Points on a hilly landscape, in no order, each with its height.
A ball rolls from a point to whichever of its 2 nearest points has the largest drop for the distance, and stops where none of them is lower. Distance is the straight distance between rows; heights are no part of it.
j735 h=877: [ 20.0  11.0   6.3  10.2  19.5  32.2  27.4  15.6  -1.3  10.2 -39.6  -2.6
   9.1   4.6 -13.8 -34.3  -9.9  10.1  14.2 -26.4 -26.6]
j883 h=712: [ 17.8 -11.7  13.1  13.0  25.2   8.7   3.3   9.5  -5.5  10.4 -10.1 -11.3
 -26.2 -32.2   7.3  -8.8 -25.6  54.9  12.2 -17.4  25.0]
j872 h=902: [  2.0  13.6   1.9   3.7   7.0  -0.6   7.9   7.0  -5.1  25.1 -18.5  25.9
  44.7  13.9 -21.2   6.4  24.7 -25.2 -36.0  39.6 -57.4]
j827 h=473: [  1.4 -12.6 -16.7   4.7 -23.4 -38.6 -10.7  24.7  -9.5 -11.8  -5.1   5.9
 -22.7 -11.0  -6.4 -54.5 -10.4  -0.8  35.0   9.3   5.9]
j672 h=496: [-38.1   4.1 -17.6  -4.8 -22.9  34.5   2.4 -12.4 -14.1   3.3  18.9  12.1
 -37.6 -30.6  12.3 -15.6   3.1 -15.7   7.7 -13.2  35.1]
j199 h=406: [  2.5   1.5   5.0   6.9  28.7  -6.0  -4.7 -47.0 -25.2  23.2 -53.5  19.3
 -17.4  -9.7  26.0 -25.0 -49.5 -40.6 -19.5  -2.2  30.6]
j415 h=913: [ 20.1  10.1  -9.2  18.2  -4.0  -3.1   1.6  15.3   9.9  18.4 -11.6   7.6
  42.7  15.0 -55.3   3.5  29.9 -32.0  -4.3   8.3 -51.5]
j353 h=119: [-29.2  -4.8  15.3 -13.4  11.2   7.8  34.4 -23.0  23.1 -23.9 -16.4 -14.0
 -18.8  26.8  46.8 -22.0  -9.5  -1.9  11.1 -47.2  32.8]
j577 h=309: [ -3.8 -20.7  15.5  11.8  -8.4 -25.8  -4.4 -48.0   1.9 -14.8   0.1  -9.9
 -12.9  14.4  13.8  -0.1   7.4 -59.9   4.4  22.3  -5.3]
j73 h=751: [ 11.9   1.4 -26.5  28.0  -3.7  66.6  30.8  -2.9  15.0   0.7  27.9  10.0
  -6.5 -12.8 -37.3  -1.3  -3.4  12.8 -10.2 -13.5  -5.5]
j529 h=711: [ 23.3 -16.4  44.2  23.1  34.7  -7.1  -1.9  -5.8   4.3   5.3  -5.3  43.0
   1.7 -36.3 -28.7  29.5  31.8  40.0  14.2  11.8  -1.2]
j860 h=878: [-26.6   4.6  -4.7 -15.0  10.9 -18.1  -6.0  27.4 -26.2   9.1  -6.9  31.4
  12.4  15.4  -9.8  20.5  52.1 -14.4 -17.0   4.2 -25.0]
j612 h=602: [ -0.8 -12.0  -4.1  21.1 -28.5  26.3   9.7  -2.4  -0.6  -7.5  18.9  17.6
 -35.6 -12.4 -23.2  -7.4 -15.2 -27.8  10.4  13.8  32.7]
j110 h=719: [ -3.7  -1.8  30.2 -10.5 -11.9  23.9  19.1 -11.0  -2.8 -13.6  21.2 -16.2
 -44.1  -7.4  19.7   0.0   9.2 -25.7 -13.8  42.0   5.3]
j356 h=566: [-15.6  28.8  13.0 -17.2  -3.5 -11.1 -14.5  12.0 -15.7   8.4  -5.5  21.1
   8.0 -16.3   2.8 -13.6  -9.4  10.7  -9.9  21.0  -3.9]
j515 h=364: [-22.0  17.0  -1.1  -6.3   5.5  24.4   3.7 -36.1 -14.5  29.4 -36.4   3.9
  -1.8  -2.9  23.1 -19.6 -15.0 -36.7 -22.3   4.8  23.1]
j755 h=614: [ 18.0   2.3   1.3  -3.0  -1.1  -1.9 -24.6  32.2   0.3   0.1  11.3   5.1
 -22.4 -17.6  -0.1   3.3 -38.8  73.0   0.3  -2.5  30.0]
j933 h=415: [-53.4   7.5  -8.2  -2.0  -5.3  25.2  13.6 -13.1 -34.1  30.0  -2.5  34.6
  -8.8  -4.9  12.8 -20.6  -0.7 -28.2  -7.7  -8.3  27.2]
j743 h=714: [ 35.5  19.9  28.8  17.2 -30.4 -10.7  -0.7 -11.6  15.6 -27.4 -29.8   7.4
 -10.2  12.3 -18.0 -10.2 -53.5 -38.9  -0.5  23.7   5.7]
j989 h=618: [ 14.7  19.8  -2.5 -14.7   0.2  13.8 -10.7  10.8 -39.3  20.1  24.1 -17.3
 -10.1 -24.1 -17.1  25.9  21.0  -2.2   3.9 -29.2   4.7]
j635 h=326: [-11.5  -7.4 -39.9 -12.5  15.3 -36.3 -17.3 -10.7  -7.9  24.9 -10.6 -51.6
  33.8  10.5  34.5   8.1   9.1  18.8 -10.3 -22.0  -4.3]
j447 h=818: [ 14.0  -6.5 -30.2   4.3   7.9  24.9  25.7  36.6  27.9 -18.6  34.7   3.9
  23.4   1.2 -53.6   6.7  43.7  16.9  13.7 -10.1 -46.3]
j368 h=507: [-37.0  -1.2 -27.9   2.2 -10.5  19.4 -12.9   2.7  25.6  19.9  31.3  25.8
  38.0  26.4  -5.7  58.2   6.9  28.8 -15.5 -21.5  -3.3]
j640 h=513: [ 19.8  12.7   9.5 -11.7  -6.5  27.8  13.0  23.5  -8.1  -9.7  -0.2 -21.1
 -38.2 -16.4 -39.4  -2.9   4.4  -5.7  -5.6  14.8  -0.9]
j846 h=167: [  3.5 -17.1 -16.8   5.1 -22.1 -34.3 -14.5 -39.2   6.3  -4.9   0.0 -55.7
  28.5  22.4  14.5   0.7   9.7 -56.9  -4.1   1.3  -8.3]
j498 h=456: [-17.9 -12.0 -52.1 -16.0  11.3  10.7  -0.9  -1.4  14.3  23.3  37.7 -10.5
   7.5  48.6  -1.2  50.8  22.6  19.9 -30.4 -15.5   1.2]
j162 h=569: [  8.1  22.9  15.1 -21.8  12.3  36.2   3.5  39.0 -28.4  -6.0  16.7 -16.2
 -40.1 -33.6 -27.9  24.5  33.0  14.1  -9.2 -16.7   6.2]
j17 h=769: [ 10.0  26.0   7.1  -0.7 -34.5  10.3  -4.2 -30.6  30.0 -17.6  -8.2 -25.2
  -5.7  14.2  16.3 -20.9 -49.8 -32.5  -8.9  28.2  22.0]
j760 h=369: [ 17.7  20.0   7.5  -5.9 -32.8 -29.7 -35.3   5.8  25.7 -26.5  15.5   1.0
  14.1   1.6 -18.3  36.8 -10.4  17.9  14.4  -3.5   3.9]
j779 h=660: [  4.4   9.1   4.7 -13.8 -12.3 -17.3 -30.3   6.7 -38.3  12.1 -10.4   0.7
 -16.2   0.8  10.3   6.2  10.4 -40.3 -24.3  58.5   6.9]
j864 h=254: [ -7.4 -10.6 -10.0 -22.9   8.0 -52.7 -10.8 -20.9  11.6   3.9  -9.3 -43.2
  15.8  26.7  33.6   7.0  -1.1 -18.6 -24.8  13.7 -13.9]
j248 h=489: [ 13.2 -15.2  -3.1  -4.3  21.5 -19.6  -1.1   2.9  -4.8   1.4 -18.5 -14.7
 -10.8  13.5  35.9  -9.2 -12.2  30.2  24.2 -69.2  27.3]
j210 h=735: [ -1.1  -4.5   3.3 -11.1  -6.0   7.4   0.5 -24.4  -5.4   3.5  53.6 -41.3
 -12.8  -5.3  14.5  34.2   3.6 -21.1   8.7  -8.4  27.6]
j863 h=634: [ -8.1  -3.5  38.6  11.8  12.0   1.7 -13.9  -3.1  29.7 -14.6  13.7  43.0
  10.6 -19.6   1.7  42.2  18.6  53.7  16.1 -10.9  -1.9]
j317 h=721: [-23.1  -3.0  -2.7  -5.7 -15.3  17.8  15.7 -11.0  11.7  -5.2  64.8   7.6
  25.6  -9.4   9.2  -1.6  -6.0  44.1  -1.8  25.5 -10.4]
j845 h=685: [  0.9  -2.8  -0.3  43.3 -17.1  45.2  19.9 -30.9  12.8  17.9  11.7  26.1
  -7.3  -3.0 -21.8 -14.0 -34.2  -7.5  -8.2   4.4  16.0]
j4 h=842: [ -3.2   4.8 -28.9 -13.8  15.0  13.0  19.5  44.8   6.0 -13.7  -5.2  -0.3
  10.2  20.0 -21.5  -6.4  44.7  13.8  -2.6  -7.3 -40.0]
j917 h=792: [ -1.9  -8.6 -15.7  19.3 -12.2  45.9  23.0  17.4  40.4 -31.3  32.4   1.1
   0.3 -10.9 -58.0 -15.8  14.5  17.0  15.6  -1.2 -19.5]
j200 h=413: [ -9.7 -23.1 -13.4  10.0  12.4 -41.0  -1.5   3.5   0.2  -0.2 -31.3  28.8
   6.4  24.5  17.3 -33.0 -20.7  16.2   6.5 -19.2  -3.5]
j47 h=276: [-30.0  -7.0  11.4 -20.2  31.6   0.6  16.7 -24.8  11.1 -13.4 -17.0 -17.7
   3.1 -15.9  60.0 -39.7   0.0  23.1  36.7 -31.5  10.0]
j290 h=395: [ 14.8 -12.2 -32.1  -1.6  33.1 -14.4   3.6   0.0  -0.8  33.4  18.3 -31.2
  27.1  25.8   6.2  38.0  11.8  23.6 -14.6 -30.7  -9.9]
j494 h=495: [ 27.8  13.3  19.2 -21.9 -14.2 -27.9 -42.1  38.3   6.4 -17.3   9.3   7.1
 -13.7 -15.5 -14.1  24.5 -20.1  45.6  -2.9  14.1  20.2]
j240 h=608: [ 22.4 -15.2   2.4  10.5  39.1  11.2  16.3   7.6  18.3   1.3   2.1 -11.4
 -15.7   8.9  22.3   5.6  -7.7  64.0   5.6 -44.2  19.0]
j130 h=756: [ 33.1 -25.0  22.4  19.2   7.7 -11.4 -10.8  20.6   0.8 -16.3  -9.1  22.1
  -0.6 -31.0 -43.7   6.4  22.4  17.6  22.4  20.7  -6.0]
j953 h=414: [ -0.2  -0.6 -18.9 -11.7  -6.8   0.8  16.0  32.9  -6.1  -5.4  17.7 -12.2
 -18.4   3.6 -10.7   3.1 -16.1  16.1  -1.4  -5.4   2.5]
j549 h=632: [-16.2   5.0  19.2  10.7 -12.3  19.0   8.7 -17.5  24.6  -0.3  24.9  27.9
  27.3  14.4  -5.4  21.4 -10.6  12.8 -16.2  32.6 -10.3]
j674 h=864: [-35.9  -9.7 -12.4 -21.8   4.5   4.4  31.7  28.1 -23.8   2.0   0.9   5.7
  -5.7  13.5 -11.9 -12.8  57.7 -27.2 -11.0  12.3 -31.5]
j559 h=609: [ 33.3  17.5  46.3  -1.6  -5.6  24.7   6.7  -1.0  10.0 -25.5   9.7 -24.9
 -33.6 -19.3  -9.4  20.2  20.8 -23.0   5.5  31.9  -1.3]
j501 h=523: [  1.2   4.9  37.5  16.2 -13.9 -25.8 -22.1 -25.1  37.7 -32.7  16.1  31.4
  31.2 -17.3   6.6  31.2   1.2  16.3  24.6 -11.5  -6.0]
j551 h=590: [  1.3  -6.6 -10.9 -12.3 -14.0 -45.9  -9.0  -0.4  -8.5 -24.1 -41.5 -21.5
  -8.0  -1.0  24.7 -61.7 -33.9 -31.0  38.5  16.5  -1.5]
j910 h=439: [  6.4 -26.9  24.5  18.5  14.2 -12.0   7.8 -54.4  -1.5   5.4 -28.5   6.9
 -25.1   4.4  36.2 -21.5 -20.4 -52.1  -6.3  18.7  19.9]
j971 h=298: [-24.6 -28.2 -34.7   0.0   4.3 -40.2  11.1  17.8 -19.0   8.4  -5.6  -5.9
  -0.3  11.7  24.6 -51.4 -17.4  12.3  15.2  -0.9  11.5]
j981 h=670: [-35.7 -17.9 -46.3  -1.9   0.9  25.8  23.7  -4.9  16.5  -0.3  46.8   8.0
   6.6  13.7   5.6 -12.5  -4.6  36.7 -13.4  -8.4  -6.9]
j641 h=794: [ 43.8   7.3  25.2  17.3   0.0 -15.2 -16.3  38.0   6.4 -31.7 -31.2  11.8
  -1.1 -17.4 -51.6 -25.9   4.0  -1.0  28.9   3.1 -27.1]
j34 h=901: [ 17.3  19.3 -16.8  29.8   6.8  27.9   7.7   9.4  -2.7  17.3 -31.6  11.6
  25.5  14.9 -33.8   3.3   9.3 -11.1  -3.8 -28.6 -34.8]
j932 h=673: [ 10.5  17.7   8.7  -0.9 -16.4   6.0 -15.4 -11.5 -15.2  16.0  54.5 -36.0
  17.7 -35.2  -7.0  41.8  14.5  -5.0   9.5 -21.6  16.4]
j253 h=499: [-34.3  -0.9  12.3  -7.9 -10.5 -16.6 -14.5 -19.5  -7.5  -8.4 -26.2  18.2
  16.1  -3.7  35.1 -13.7 -21.1   1.3   5.9  -9.3   8.3]
j37 h=641: [ 15.4   9.4   6.4   2.8  -4.6 -28.4 -13.0   6.2 -23.2   0.1 -53.9  -0.1
   9.3 -13.0  -5.4 -44.2 -19.9 -33.6  16.0   2.0 -21.2]
j723 h=567: [-12.1   8.4  -1.6   0.1  -2.9  -7.3 -22.0 -25.9  -3.8  14.9  18.7  10.6
  38.7   7.5  16.1  39.2   1.1  12.2  -9.5  -2.7  -5.2]
j706 h=565: [-25.2 -25.1 -34.4 -14.5 -14.9  11.2   3.8   3.5  22.5 -15.7  47.8 -19.1
 -11.4  21.5  12.4   6.4 -14.2  18.7  -2.4  -7.7  24.3]
j838 h=708: [ -1.6   2.4  30.3 -25.4  -4.4   5.2 -10.9  -7.6 -22.2  -2.8  -9.0 -16.9
 -43.9   8.6  36.0  10.9   7.3 -52.6 -17.0  42.4  26.1]
j601 h=836: [ 27.3  16.6  27.3  -5.4   1.9  -5.8   4.4  36.5   5.5 -32.5 -43.4  -7.7
   3.1  -0.4  -7.0 -34.9   1.9  24.1  11.7  -5.2 -23.4]
j354 h=394: [  7.7 -13.9  -2.7  -7.6  31.5  -6.2  11.0 -27.0 -10.5  18.4  -3.3 -28.4
  15.6  -8.5  44.1 -19.4  -7.7  10.2  29.6 -47.3  11.0]
j758 h=676: [ 31.9   9.9  10.6  10.1 -11.9 -12.6  -1.8  12.9  -7.2   0.1 -45.9  -5.0
 -11.8  10.0 -10.9   8.1 -18.4 -41.3  -2.8  11.2   2.8]
j434 h=891: [-13.4   2.0 -13.5  10.3   6.7 -26.9 -26.5  -4.5   2.0  31.0  -7.7  36.0
  42.8  14.0 -13.5  36.3  34.9 -23.9 -25.7  29.6 -24.7]
j232 h=616: [ -9.8  14.0  -8.0 -17.7   4.4 -10.2 -18.6  20.1 -35.5  24.9 -12.0   8.9
  -1.1   9.3  20.3  13.6   0.4   7.1 -49.3  38.0  -2.6]

For each start below, name the point where the ball stops.
j34 -> j760
j872 -> j515
j317 -> j846
j917 -> j515
j883 -> j353

Call two points neighbours if one is among the 2 nearest of the other. Go from one point of each pair to the other, from neighbour to neighbour, staying as low as possible. Name the highest point that can't be avoided.
j353 and j971 -> j415
j971 and j953 -> j110
j971 and j515 -> j317
j760 and j353 -> j883
j846 and j515 -> j910
